Each row is a point on a tangle of strands that fork and nearly touch. The rows are in no order.
Two points are linked if the straight distance between their rows is under 149. Some points are linked to none.
z619: [  5 -12 -45   3  37  20 -13  23   2 -13 -24   1  16 -14  39  13  19 -12
  -9  -9 -24   8   1   9  30  43 -15   7   4 -63   3  10   2  48  -4   5
  -8 -17  -9  12  14  -2  16  35 -35   2  15 -23 -21  11  26   8 -19  34]
z48: [-29  16 -68  24  11   2 -20 -27  24   6   4   8 -36 -16  18 -19 -27   5
  42   0  14 -11 -28  -3   7  -4 -35 -19  28 -26  17 -16 -33   0  40  -7
 -31  22 -42  15  52  23  14  60 -44 -19   0  -3  -9  23  13  22 -16  14]
z900: [ 32  15 -11 -28  29 -19  -5  -7  -9  -6 -42  19  55 -22  33  24  10 -13
 -38  26  39  16  -3  -3 -11   1  15  -9 -10  21 -16  22  75  -6  -5   5
 -12  25 -10 -16   3  14  33  29  40 -29  -3  10 -33   3  -5 -12  10 -20]
z722: [ 23 -32  -3  -8  21  36 -32 -16  24  -4   1  -9   9  30 -13 -31 -50  -9
 -14  17  28   2  -7 -25 -46 -24 -15 -38  52   5   0  28  23 -52  31   8
 -48  10 -39   1  26 -22  24  23  30 -14  18  18   1  27  15 -13  23 -31]
z134: [ -6  21  36   3 -10  -6 -29 -21  18  20 -55 -31  37 -18 -14 -40  23  40
 -14  10 -36 -18  50  14   6 -40 -74  -7 -43  -5  10  -8 -52 -32  12  13
  10   6  47   0  -6  24 -78  -6 -10  11   4  11  45  12 -16 -18  42 -24]
z695: [-16 -12   8 -43  38  10 -28  24 -18 -17 -21  -6  32  34 -24  -4 -18 -13
 -46  23 -27  27  -2  25 -11   2  49  -9  17 -29 -24   2   0  56 -25  10
   9 -20  -4  14  -5 -12   9  -2   9  10  32  19 -23  -7  14  16 -19   8]
z481: [ 11  56  -5 -15  -4 -51 -21   4 -15 -49  -1 -21 -19 -23 -11   6  10  27
   9  43  32 -46  60  17  37 -26  -4  14 -44 -25  23  -5 -46  33   2 -10
  23   5  21   8 -32  -7 -50 -10 -79  46 -40 -17 -20  -6  -7 -10 -31  39]
z233: [ 26  21   0  -8  -1 -37  16   3 -17 -29  25  -5 -10  -5  -5  19 -17   9
  -8  32  79 -13   1   1 -16 -24  20  -6   0  22   1   7  38  15 -24 -12
  -9  19 -35  17 -17  -1  42  -8   1  12 -49  11 -33 -27  -7 -19   4  12]
z928: [-35  22 -66  22  -1 -20   3 -23  11  12  -1  39 -17 -36  40  13  -1  -6
  36 -26  -5  -2 -41  10  20  28  -7   0   3 -12  21 -25 -23  -8  39 -17
 -15   7 -12 -12  49  46  20  34 -33 -38   1 -21  -2   9  11  35 -11   8]
z759: [ 48  23  18   3 -35   4  21   9 -13 -13  28 -13 -32  20  -4   2  -7  12
   4  12  85 -23  16 -21 -14   1 -22  18   2  34 -19  10  44 -13 -21 -21
   6  35 -34  38 -22 -40  42 -15  20  24 -58  -7 -12 -18 -15 -33  25  -5]
z765: [ 16 -21 -30  37 -18 -41  32  12  18 -26  26  10  -3   2 -13  22  17  32
 -25 -19  -4  21 -67   1  29  16  28 -22  29 -24  49  15 -16  12 -28   2
 -41 -32 -30   8  22  49  31  -1 -10 -15   6   6  -9 -26  31  24 -19  31]
z615: [-23 -20  16  -8   2  24 -11   8  -4  31   0  30  -7  25  -6 -23 -25 -19
 -11 -13  -8  10 -11  -1 -19  18  21  10  20   0 -15 -26   7  -1   5 -16
  21  14  -2  22  11 -30  26  -1  24  -1  12   5 -12   5 -11  19   4  -6]
z225: [ 22   1  27  -3  11 -29  -2 -10  -1 -25  20 -19  -2  13 -30 -26 -54  29
 -24  41  51 -13   8  15 -45 -49  19 -21  -1  21  -4   4   6  -2  12   8
 -25   5 -28  28  -2  -8  -5 -22  -3   5 -38  32 -10  -9 -31 -33  26   2]
z163: [ -2   1  13  23 -34 -22  38  -2  -9  -5  39  22 -23  -7 -14   8  11  23
   6 -27  19  -4 -24   0   8  14  29   9  -6  20  19 -21 -11 -10   1 -18
   4 -11  -4  14  -3  14  12 -31  -3   1 -26  -7   1 -25 -11  17  -2  14]
z822: [-44  31 -32 -42  33 -12 -25   8 -34  13 -15  14   1 -19  21  42  16 -26
   4  19  28   9  -3  -4   9   3  17   0  10 -13  -5 -19  27  45 -21 -15
  13 -11  -5 -33  -5  22  46  51   6 -14  33   6 -35  15  25   8 -33  21]
z543: [-22 -27   9  17  32  13  -7   3   3  20  19 -50 -29  -4   8 -22 -59 -39
  81  12   9 -22  56  -2 -28 -48 -59  -3 -35  18 -40  -9  23 -19  41 -16
   6  24  22 -32 -15 -52 -40 -32 -23  43 -35 -17  48   9 -33 -49  29 -33]
z774: [  7  64  -3   3 -32 -11  21   2  -4  -5 -21  25 -21 -37  22  25  89  13
  27 -33 -29 -20  17   1  38  23 -36  34 -41 -19  23   2 -53  -8 -15 -12
  46  -7  48 -29 -39  12 -16 -13 -15  19 -25 -41   5  -4  24  32 -10  10]
z439: [ 49 -27   1   0   0  49  19  49   8 -22  22 -23   2  24  18  31  19 -43
  -4  -6   8  -1  12 -41  16  33 -26   9  24 -24 -13  59  77  19 -56  11
   2   2 -14  -7 -25 -58  58   3  33  18  -1 -16 -11  -9  33 -36 -14  -6]
z899: [ 26 -25   3 -14  35  -9   9  26  12 -12 -41  10  91 -20  27  30  36 -26
 -63 -10 -47  31  -2  19   5  28  35  -3 -28  -9 -18  27  57  23 -20  15
   0 -14  36 -16  -8  17  -4  -7  31 -30   5  -4 -26 -13  -7 -14  21 -17]
z528: [ 15   8  82  15 -78   9  52  18  -5 -19  33 -24  -8  40 -33   8  48  47
 -22 -44  11 -14 -17   2  -7  30  39  42 -13  36  11  -2 -24 -18 -52  23
  32 -20  16  52 -44  -4  -8 -64  42  -9 -18   8  16 -35 -22   2   9  15]
z222: [ 21   8  45 -20 -41  14  28  -8  -7  40 -22   0  29   1  -7  12  16  -7
 -31  -7   0  23  -4 -33   0 -16  -8  -3  -1  71 -36  15  63 -45 -22  14
   4  24   9 -22 -23   4   3   1  92 -35   3  20  19 -22  -7  -3  20 -58]
z590: [ 21  -3 -20  44 -46  -6  44  19  12 -32  53 -13 -54   1 -25  22  37  26
  18 -23   8  -1 -46 -34  37   3  -6  -3  37 -20  48  20 -37  11 -51   2
 -36 -32 -37   3 -16  25  35  -5 -19  22  -9  -7  14 -25  33  14 -28  37]
z396: [  0 -12  -2 -32  35   2  -6  31  -9 -12 -24   0  51  13  11  30  27 -16
 -54   4 -24  33 -14  14  12  31  50  -5   3 -35 -12  14  27  61 -42   5
   7 -22  12  -1 -11   6  24   7  21  -9  32  10 -37 -15  29  10 -17  13]
z659: [-23  43 -22 -34  -6  -6 -35  22 -23  10 -31  23  -2   5   8  34  41   8
 -40  -3  31   4 -20 -18  23  22  20  14  16 -14  10 -19  -2  33 -51 -23
  26  -6  -2  14  -6  19  68  59  25 -13  32  25 -39   3  46  30 -28  24]
z876: [ 26  13  -1  29 -29  14   3  35  14 -21   8 -15 -24  16 -22  -5  32  33
 -23   1   5  -9 -12 -27  37   7 -31   5  23 -33  29  16 -30   9 -49   1
  -8 -10 -21  37 -17  -7  27  12  -7  29 -11  -3   1 -17  31   3 -12  25]
z848: [ 32 -24 -29  43   0   1   5  -4  28 -20  11 -42 -15 -17   0 -24 -12  20
  30  16   4 -17  21 -13   6 -30 -68 -18  -2 -23  16  30  -8 -19  27   4
 -55   3 -22   3  15  -2 -25   5 -39  28 -34 -11  20   0  -4 -41  23   1]
z322: [-27 -36  12 -10  -4  44  32  40 -32  10  44   5 -33  20  -4  34   2 -62
  38 -19 -27  20  -6 -21   2  26  39  25  20  -9 -24   6  42  47 -41   0
  28 -11   3 -35 -35 -43  37 -24  20  20  21 -14   1 -22   9  -1 -43  -3]
z189: [ 11 -33  -5 -19  12  63  24  37 -16  10  28  -1 -23  21  32  41   7 -71
  30 -10  -1   6  15 -35  12  47  -8  30  23 -17 -30  21  90  35 -38  -3
  20   3  -7 -25 -27 -62  61   7  28  10  16 -25 -18   7  34 -30 -32   4]
z295: [ 33 -21  22  17 -51  -5  56   2 -10   3  37  28 -11  16 -12  27  10  13
 -16 -32  31  20 -36 -12  -4  27  34  12  13  53   1  -2  52 -18 -21 -10
  -4   6 -24  21  -5  -3  38 -25  46 -28 -24   5   1 -36 -14   5  11  -4]
z772: [  7  62 -10  -3 -14 -36 -30   8   1 -32 -18 -16 -29  -9 -28 -14  12  37
 -12  42  39 -39  30  -5  32 -34 -33   0 -14 -26  27 -15 -55  17 -14 -10
  18   9  -2  32 -19   2 -20  28 -48  40 -22   1 -11   3  15  -6 -30  26]
z513: [ 23 -50 -27  36  11 -21 -18 -31  27 -17   7 -13  -1  -7  -6 -35 -51  32
  -3  13   8  -3  -9  16 -26 -25 -23 -36   1  -7  22   9 -14 -35  58  -1
 -69  -6 -30  18  48   7 -28   5 -33  -8 -23   3   9   7 -12 -23  33  -4]
z270: [-31  17  14  -3   2 -49 -10 -48  -4 -11  24 -27 -29 -10 -27 -33 -42  35
  34  32   4 -28  37  34   7 -62  29  -3 -34  17  17 -23 -71   2  48   7
  14  -5  23 -23  -4  19 -99 -33 -71  17 -12  15  11   5 -44  13 -18  23]
z621: [-23 -34 -25  20  19   1 -40 -38  29  20 -17  17   4  10   1 -46 -54  17
  -9  -3 -12   5 -25  21 -33  -9 -22 -35  23  -6   8  -9 -34 -48  68  -3
 -46   7 -17  20  68  13 -12  31 -12 -31  10  11   9  25  -4  16  34 -15]
z287: [-32 -37  -1 -29  63  14 -22 -16 -10  24   0  11  18  -1  19 -13 -61 -46
  14  33  -3  23  -7   9 -45 -20  36 -25  21  22 -41 -12  54  -2  42   7
  -8  -2  -5 -35  24 -13   8  12  27 -27  31  12 -11  26 -21  -8  11 -13]
z516: [ -8 -18 -16 -40  19  23   5  -8 -23  36 -21  52  18 -12  62  43  13 -41
 -25 -21   9  36 -19  -3   7  74  32  26  -1  16 -26 -26  83  28   6 -19
  16   8   6 -12   5  -4  53  21  31 -43  35 -12 -46  13   9   9 -11   6]
z896: [ 10 -24  -2  23 -15  16   5  22  10 -19  11 -67 -33  24 -59 -37 -14  18
  26  26 -54 -17  30 -13   7 -41 -64 -14   3 -25   0  31 -41  17 -13  46
 -18 -29  -8  -7 -26 -18 -69 -19 -52  64   9   0  62  10  -7 -34 -14   1]
z646: [  -3  -14  -15   16   -5  -50    0  -38    0  -24   11  -13    2  -39
    9  -12   -7   36   23   -3  -26  -27   39   46   23  -13   12    6
  -60    0   34  -10  -57   -2   50    7   -7  -17   44  -19    6   26
 -100  -46  -87    0  -28  -14   16  -11  -36   -1    3   25]
z627: [ -2 -34   4  22  14  44   5  24   9  16  29 -39 -31  29 -22 -21 -40 -44
  51  19  -9  -8  20 -30 -17 -44 -50 -17  36  -7 -19  34  17 -12   1  14
 -15   3 -22 -23  -7 -47   1  -8  10  39   7   2  34  19   6 -35  -2 -26]
z589: [ 12   1  64  31 -61 -12  32 -15 -14 -11  43 -14 -19  18 -15  -3   7  43
  18 -41  29 -26  12  26 -39  39  37  44 -60  43  11 -34 -42 -42  22 -17
  29  16  32  62  -9 -27 -36 -79   3 -15 -34   4  23 -20 -55 -14  31  20]
z534: [  2 -35  -6 -18  12  18  10 -21   6  26  -7  42  33   4  31  20  -6 -29
 -24 -10 -17  40 -37  -7  -7  39  34  -8  22  28 -15  -6  72 -16   9   5
 -13   1  -1 -22  26   9  37  19  58 -62  45  13 -22  13  12   7  -2 -18]
z101: [  7 -43  21 -13  43  -4 -11   0 -10 -23  32  -8 -10  32 -36 -26 -84 -14
 -13  32  19  11   1  22 -64 -37  47 -23  18   9 -24   7  18  15  24   1
 -16   1 -34  15   5 -41  -2 -23   4  13 -15  22  -3  -9 -35 -22  21 -10]
z783: [  7  32 -27  30 -23 -19  26  -9   4 -10  21 -15 -25 -24  -8   6  15  13
  33  17  40 -13 -11 -33  21 -38 -33 -12  20  14  22   7 -18 -20  -9  -5
 -35  13 -31 -15   5  36  23  13  -6  16 -22  -3   9  -6  20  -6 -10   5]
z334: [ 42 -17 -28  39 -21 -28  50   6  17 -21  21   4  22 -17   6  37  41  19
 -17 -18   5  20 -45 -22  27   7  -2 -20  22   9  35  38  33 -19 -26  14
 -49 -10 -23 -20  13  44  42   1  26 -25 -11  -2   0 -27  28  -5  -2   8]
z392: [ 38 -47 -52  23  20  63  11  26  19   1  -1  -4   5 -25  82  11  21 -47
  37 -46 -33   3  19 -14  25  74 -56  31  -7 -53  -1  30  44   4  16  -7
 -21   0   0  -7  18 -41  29  18 -23   8  -7 -53   2  28  14 -21  13   4]
z116: [ 18 -37  -4 -19  50 -17   7   4  13 -14 -20   8  78 -15  15  24   5 -32
 -47  18 -46  41 -22  23 -16  -1  53 -25  -2   5 -17  32  68  13  -9  31
 -23 -21  16 -42   4  22  -4   2  42 -51  29  12 -17 -10  -2 -18  12 -21]
z204: [-22  46  31 -37 -11 -19 -30 -19  -6  43 -73  44  52  -8   8  -4  35  10
 -56  -8  -2  10  -3  10   6   9  16  11 -21  26  -9 -39  -8 -12 -15 -15
  48  21  44  19  -2  35   6  11  42 -12  20  14 -20   7 -11  36  21 -31]
z987: [ 12  29  12   6 -33  -9  39   2 -18   2  -1  20   2 -31  10  19  52  12
  25 -31  -8 -11   6  -9  14  12 -12  23 -37  22   3  -9 -10 -20   0 -10
  23  -1  36 -22 -27  12  -3 -36   3   9 -31 -28  13 -19  -5   9   7  -2]
z425: [ 19  20  26   2  -7  -2 -30  -2  24   5 -70  -8  57  -7 -10 -27  44  41
 -60   1 -40  -6  33   8  16 -13 -54  -3 -29 -22  15   3 -45 -16 -10  15
   9  -4  32  29  -2  23 -45   4   0   8   3   8  16   8   1  -9  41 -16]
z894: [  5 -21   0  25 -10 -36  10 -21   8  -3  -2   6  18 -41  19 -12   2  26
   6 -26 -25  -7  15  33   7  17  -4   8 -57   6  26 -23 -24 -26  49 -10
 -13  -5  44   5  23  28 -53 -41 -34 -15 -31 -17  26  -6 -31  -7  39   1]
z728: [ 47 -22 -18  19 -12  19  34  16   9 -20  31 -13   1  -3  16  24  21 -17
  13 -10  24   3 -15 -43  14   9 -22  -8  26   4   6  54  64 -16 -30   4
 -31  10 -32 -16  -1  -8  47  -1  29   9 -22 -13  -5 -17  15 -24   4  -8]
z909: [  4   9 -32  -5  26  36 -57  16  19   1 -55   8  14  20  10 -21   6   6
 -33   8 -25  -4  16   4  13  25 -52   1  16 -59   0   4 -36  21  -1  14
   5   7  -7  43  18 -17  -8  56 -32  11  27  -6  -9  35  35   7  -5  18]
z985: [-44   7  35   9  -3 -41  16 -52   1  15  29 -11 -22 -11 -10 -20 -24  31
  48  -6 -12 -15  15  34  -6 -39  33   7 -40  50  12 -32 -60 -35  54  -1
  18 -13  44 -40  -4  31 -84 -59 -25  -9  -2  12  38   1 -47  21   9   0]
z268: [-52  11  23   6   0 -37  38 -46 -19  17  52  20 -48 -20  -5   8 -21  -6
  82  -7  17  -6  -8  12 -16 -40  50   8 -25  68 -11 -36 -27 -24  44 -27
  35  -9  24 -71 -24   8 -34 -50 -13   0 -15  -4  20  -8 -33  27 -15  -4]
z283: [-25  23 -18 -54  34 -31 -17  -5 -39   2 -22  23  19 -22  19  50   1 -25
 -14  47  55  21  -9   7 -14 -15  46 -14   3  21 -22  -9  69  30 -26  -5
   3   8 -13 -34  -9  22  52  41  33 -26  21  26 -47  -6   3  -1 -21   8]
z169: [  4   0   2  -3 -13  18 -17  26   9  -7 -28  -5   3  32 -27 -20  31  28
 -43 -15 -44   6 -13   5  38  33   8   7  14 -49  13  -2 -49  35 -43   2
  24 -19   2  45  -8  -6  -5  -3 -21  32  17   3  -2 -13  27  38 -14  16]
z89: [-17  52  40 -25  12 -33 -41 -10   4  11 -63   9  61  -8 -22 -19  31  25
 -51  30 -18  -3  21  20   9 -42   0 -13 -17   4   1 -11 -31   1 -16  12
  31  -4  33   4 -13  46 -36   8  20   6  17  23  -2   6  -5  12  13 -22]
z577: [ 24  -1 -22 -22  48   6 -55 -25  21   2 -58  21  63  -5  34 -18 -15  -1
 -48  15  17  11   2   8 -27  10 -19 -23  10  -6  -6  10  15 -33  43   2
 -34   9 -15   8  44  14  13  52  14 -40  25   7 -22  49  10  -2  30 -21]
z120: [-27 -29  15 -38  47   5 -14 -10 -19  10  19  10  -3  17 -12  -4 -73 -44
  13  49  35  20 -10   6 -59 -46  55 -28  30  40 -40  -8  64   3  11   6
   1  14 -26 -28   1 -31  23   1  41 -11  14  27 -15   2 -29 -12   3 -18]
z267: [-22  43 -16  -9  -2 -28 -41 -15   8  -5 -24  11 -24 -10 -15 -36 -21  32
  -9  18  26 -24   6   9   4 -16 -14  -5  -4 -27  19 -39 -56   4  21 -23
  13  24  -7  44  21  12 -12  36 -44  14 -17   7 -22  12  -1  25 -10  19]
z459: [  0 -20  -5   8  27  47 -17  34  10   9 -12 -36  -4  34 -24 -21 -16 -34
  13  25 -50  -5  34 -18   0 -28 -59 -19  31 -39 -14  40  -7   2 -10  36
 -15  -6  -7 -10  -9 -37 -21  13  -3  31  36   1  31  30  27 -31 -18 -17]
z920: [  5 -32   0  20   8  33 -11 -12  19  21  18 -27 -17  20  -4 -37 -44 -17
  29   6  14   0   3 -31 -30 -37 -45 -26  30  15 -12  22  18 -52  32  -4
 -32  20 -27 -16  22 -29   9   9  21  11   0  10  24  18   0 -22  26 -35]
z999: [  6  72 -38 -14 -19  -5 -27  16 -17  10 -50  28  -9 -20  30  24  53  -1
 -23 -11  47 -12   1 -29  34  34 -39  35  -6  -7   4 -24 -13   3 -30 -35
  32  40   5  27  -4   0  57  63  17   6   0 -16 -18  19  40  21 -14  12]
z842: [-27 -30  -8  28  13  43   2  23   8  31  43 -36 -70  30 -13 -31 -59 -45
  92   9   7 -22  33 -16 -24 -38 -52  -6  17  -3 -29  -3   4 -14  20 -13
   7  21 -19 -11  -8 -71 -12 -12 -22  54 -10 -10  44  26 -18 -32  -3 -22]
z760: [-63  29   0 -48  36 -23 -15   5 -35   9 -17   6  21 -25   1  43  31 -38
  10  33 -17  23  -3   9   8 -25  52 -10   0  -5 -13  -4  19  47 -26   7
  24 -30  24 -78 -23  45   1  18  13  -2  56   8 -12  -7   7   7 -46   0]
z754: [-11  47 -47   2  -4   1 -22 -20   4  31 -40  28   7 -23  40  -2  25   1
  -2 -14  17  -4 -18 -19  23  28 -40  18   5  -6   1 -26 -16 -17  16 -22
   9  39  -2  11  36  27  38  55   6 -27  12 -18 -10  26  21  32   0  -5]
z563: [-55  -9 -15 -10  37   3 -18  -7 -12  18  -2  17 -14 -17   7 -17 -33 -27
  33  -2 -29   3   2  27  -4   4  28   5  -7 -23 -11 -28 -19  26  32  -7
  23  -5  15 -17  24   4 -26   1 -35  11  11 -12   2   6 -27  24 -15   4]
z962: [-12  -5 -31  17   0  -8 -20  -8  13 -14   1   1 -32   7 -24 -34 -27  33
  -5   3  -7  -7 -15  11   5  -3  -3 -16  17 -40  20 -12 -50  15  17  -3
 -17   1 -30  41  33   2 -13  21 -54  15  -4   4  -7   1   1  20 -14  25]
z931: [ -5 -26  15 -19  24  55  -4  32   7  -2   1 -30  15  54 -37  -4 -14 -39
 -18  21 -65  19  13 -18  -1 -10 -11 -15  48 -29 -22  43   0  31 -38  39
 -13 -23  -9 -13 -18 -26   3   7  25  19  63  16  15  14  60 -17 -36 -10]
z187: [  5 -26 -13 -17  38  38 -66 -24  25   3 -42  13  27  30   6 -38 -49   8
 -41   3   5   5   3   3 -40  10 -19 -22  37 -15  -1   4 -12 -42  54   1
 -37   7 -21  28  48 -13  10  42   3 -29  28   7 -11  45  14   6  33 -17]
z156: [ -6 -11  43 -20   1  10 -15  11  -4  10  -7   6  21  37 -37 -20 -23   0
 -49  13  -8  15 -10   2 -27 -21  34 -16  29   8 -14  -2  -2   4 -19   7
   9  -4  -5  24 -14 -11  12  -6  42  -2  15  29 -13 -11   0  10   7 -14]
z52: [ 29   3  84   6 -57   8  55  27   4 -15  22 -42  20  27 -32  18  34  31
 -45 -30  -7  -1 -17  -2 -19   6  27  21  -5  49  -4  21  19  -6 -58  46
  12 -27  15  32 -45   5 -15 -53  60 -31 -19  24  15 -39 -29 -19  28 -10]
z487: [-53  -9   9  -7  -1  19 -11  -9   3  40  -1  35  -2  17  -5 -14  -8 -10
   4 -26 -59  18 -34  13   3  23  38   4  22 -11   4 -26 -23   6   2  -6
  23 -11  16  -1  25  14   1  -9  10 -18  39   8   2   2  -3  41  -9 -13]
z674: [  3  -5 -24  49 -15  21  16  12  29   3  11 -45 -37 -21 -15 -16   5   7
  64   6 -40 -25  26 -15  23 -32 -85 -16  -3 -29  17  27 -39 -13   2  25
 -29  -9  -6 -30 -18   0 -49   3 -46  44 -10 -15  56  12   4 -23  -7  -7]
z112: [-17  40  -3   2 -16 -56 -14 -36  -4 -21  45 -26 -53  -9 -26 -20 -41  39
  44  37  50 -36  27  20  16 -52  28  -3 -20  12  29 -30 -74   7  44 -16
   2  11  -2   0 -11   2 -70 -18 -84  20 -30  10 -15   7 -32   8 -34  42]
z152: [ 25  -5  85 -10 -56  25  41  11   0  24  10 -40  25  23 -26   4  18  11
 -38 -30 -20   6   0 -13 -26  -9  -6  14  -7  77 -26  13  46 -35 -34  35
  13  -1  22  13 -36  -7 -23 -39  86 -39 -11  26  31 -26 -27 -20  45 -47]
z638: [-17  24 -17  -2 -19 -61  -2 -20  -5 -38  51 -19 -74   5 -49 -10 -30  40
  18  24  40 -20 -14   7  14 -37  43 -14  13 -14  41 -16 -68  33   2 -16
 -13 -12 -37  13   2  19 -24  12 -72  31 -12  18 -16  -6  -2  24 -51  47]
z54: [-64  -1 -20 -38  61 -22 -34 -20 -22   0 -26  12   5 -28   8 -11 -24 -30
  30  21 -50   3  19  54   8  -8  52   7 -31 -24 -15 -22 -23  50  32   5
  40 -19  35 -36  13  22 -63  -4 -56  16  24 -15  -1   8 -32  28 -28   3]
z104: [-23  27  -8  -5 -13   8  -4  17   2   3 -18  14 -26  -9  -2   5  41   4
  14 -25 -48  -9   3  11  39  25  -6  25  -5 -44  25   0 -46  21 -23  -2
  37 -16  22 -10 -16   6 -13   1 -27  24  10 -25   9  -3  15  38 -28   7]
z247: [ 22  11 -55  46 -28 -24  56  -9  -6 -32  61  25 -58 -48  32  37  27  -1
  85 -39   3 -20 -12   0  19  21  -5   8 -26  -9  29  -1 -35   2  24 -27
 -20  -8  -4 -23  -6  -3  -2 -35 -64  14 -58 -46  -2 -16  17   8 -15  35]
z205: [ 24   4  81  26 -66   8  47  15 -20 -27  56 -33 -27  27 -28  14  15  30
  13 -32  43 -29   9   6 -39  33  30  46 -38  43 -15  -4 -12 -15 -25  12
  31   4  12  58 -34 -39 -11 -74  19   5 -43   3  13 -37 -54 -30  20  15]
z20: [ 51  -3  31  -4 -59  23  37   0 -22  12  29  14 -34  30  -7  16  -1   6
 -10 -23  77   4  -7 -29 -10  21   7  21  11  59 -25   5  67 -26 -32 -19
  13  36 -42  39 -19 -41  52 -10  57 -12 -42   1   1 -33 -13  -4  15 -20]
z40: [ 30  10  17  37 -64 -14  47 -17 -20  -9  44  38 -33   0  12  11  33  41
  25 -67  23 -17  -8  19  -9  69  22  44 -52  27  20 -42 -42 -35  27 -36
  33   6  26  51  -3 -20  -7 -60 -17 -11 -47 -28   8 -13 -23  14  18  35]
z995: [-18 -48   2 -36  53  12  -6 -19   6   4   6  20  44  13   0   3 -46 -33
 -27  23 -39  44 -31  19 -35  -4  64 -39  36  21 -25   5  51   1  17  24
 -27 -24  -2 -36  20   5  11   8  47 -58  57  22 -16  12   7  -3   4 -14]
z893: [-16 -38  11 -15  14  42  22  37 -13  -4  36 -26  -3  38 -23  19  -9 -54
   5   7 -60  33 -10 -17   1  -2  26  -4  42 -21 -23  32  25  56 -48  24
  -4 -30  -7 -34 -22 -18  20 -13  24  15  53  13   6  -9  35  -4 -48   0]
z828: [-14  26  23  14 -53  29  22   8  -4  38   8   5 -25   9 -20   2  32  -6
  18 -13  -5   0 -15 -48  22 -17 -30   9  27  33   0  -4 -10 -29 -36   1
  15  16  -5 -27 -25   6  32   4  49   4  15   8  30  -5  26  17 -19 -23]
z568: [ 29   9   3  -3   8  13 -44   6  29   2 -75  14  55   6  13 -26  21  23
 -77  -4 -16   2  14   3   3  17 -40   2  -9 -31   4   4 -25 -13  -4   3
   3  12  13  48  18   0  -2  25   8   2   7   6 -17  19  14   5  35  -8]
z696: [-55  32  10 -35  18 -14 -25 -16 -12  39 -51  36  45 -25  22  24  41 -24
 -11   9 -33  19  -9   9  10   6  28   3 -10  10 -13 -28   4   8  -5  -1
  36  -3  41 -41   1  49  -3  18  23 -26  48   0 -13   8  -6  24  -9 -21]
z847: [ 57  15 -19 -19  42  15 -38 -11  22  -9 -54  -2  77 -18  45  -1  22 -14
 -42  22  32   7  16 -20 -12  -1 -34 -22  -2  -5  -7  47  51 -26  14  11
 -34  13 -18 -15  25   7  18  53  34 -24  18   2 -11  37  21 -25  22 -30]
z657: [-17 -13 -11  21  -8  -9 -19 -28  24  30 -30  22  12 -12  14 -38 -11  20
  -6 -31 -37  -1 -11  18   0  10 -30  -6 -12 -11  19 -22 -39 -34  42 -11
 -10   9  19  20  48  26 -22   6 -17 -22  -1   1  20  12 -14  22  40 -17]
z136: [ 38  -2  11  36 -59 -33  50   6 -11 -20  33  49 -10  12   3  27  34  48
 -23 -58  35   2 -38  19   6  80  44  30 -24  21  32 -38  -8 -10  -2 -36
  23  -5   2  55  -2   2  32 -42  -4 -18 -45 -19 -11 -35  -1  24   7  37]
z748: [-17  16 -47 -17  45   3 -23  12 -12   5 -36  21  19 -47  64  26  17 -35
  11  -7 -11  -4  19  20  21  40 -20  27 -28 -47 -11 -13   2  50  16 -12
  17   0  16  -6  13  12   5  37 -48   1   6 -41 -25  24   3   9  -8  25]
z241: [ -4 -13  20  17  15  -8  19   7  -6 -10  34 -55 -14 -19  -6  -1 -36 -21
  64  21   5 -24  47  -2 -13 -55 -33  -7 -37  20 -23  11  13  -2  19  10
  -5  -4  17 -39 -21 -17 -48 -43 -28  39 -41 -10  36  -9 -33 -57  24 -11]

A fork is a point with three links. Follow the links from the first point to the second and name the forks in between, in order.
z89 / z920: z822 > z187
z439 / z900: z627 > z187
z696 / z772: z822
z657 / z543: z621 > z187 > z627
z528 / z120: z163
z156 / z40: z995 > z163

A fork is a point with three links, a tip a point with one. Leave the first point through the second and follow the links. Name the first fork or tip that comes.
z590 / z876: z163
z40 / z589: z222
z822 / z659: z481
z396 / z695: z54
z267 / z962: z822

Name the points in between on the shortest way along the links from the first point to the second, in order.
z487 / z516: z615 > z156 > z695 > z396 > z899 > z116 > z995 > z534
z695 / z104: z396 > z899 > z116 > z995 > z287 > z120 > z101 > z225 > z233 > z759 > z20 > z295 > z163 > z987 > z774
z568 / z896: z425 > z89 > z204 > z696 > z760 > z822 > z283 > z900 > z847 > z577 > z187 > z621 > z513 > z848 > z674
z40 / z189: z136 > z163 > z987 > z774 > z104 > z169 > z876 > z590 > z765 > z334 > z728 > z439
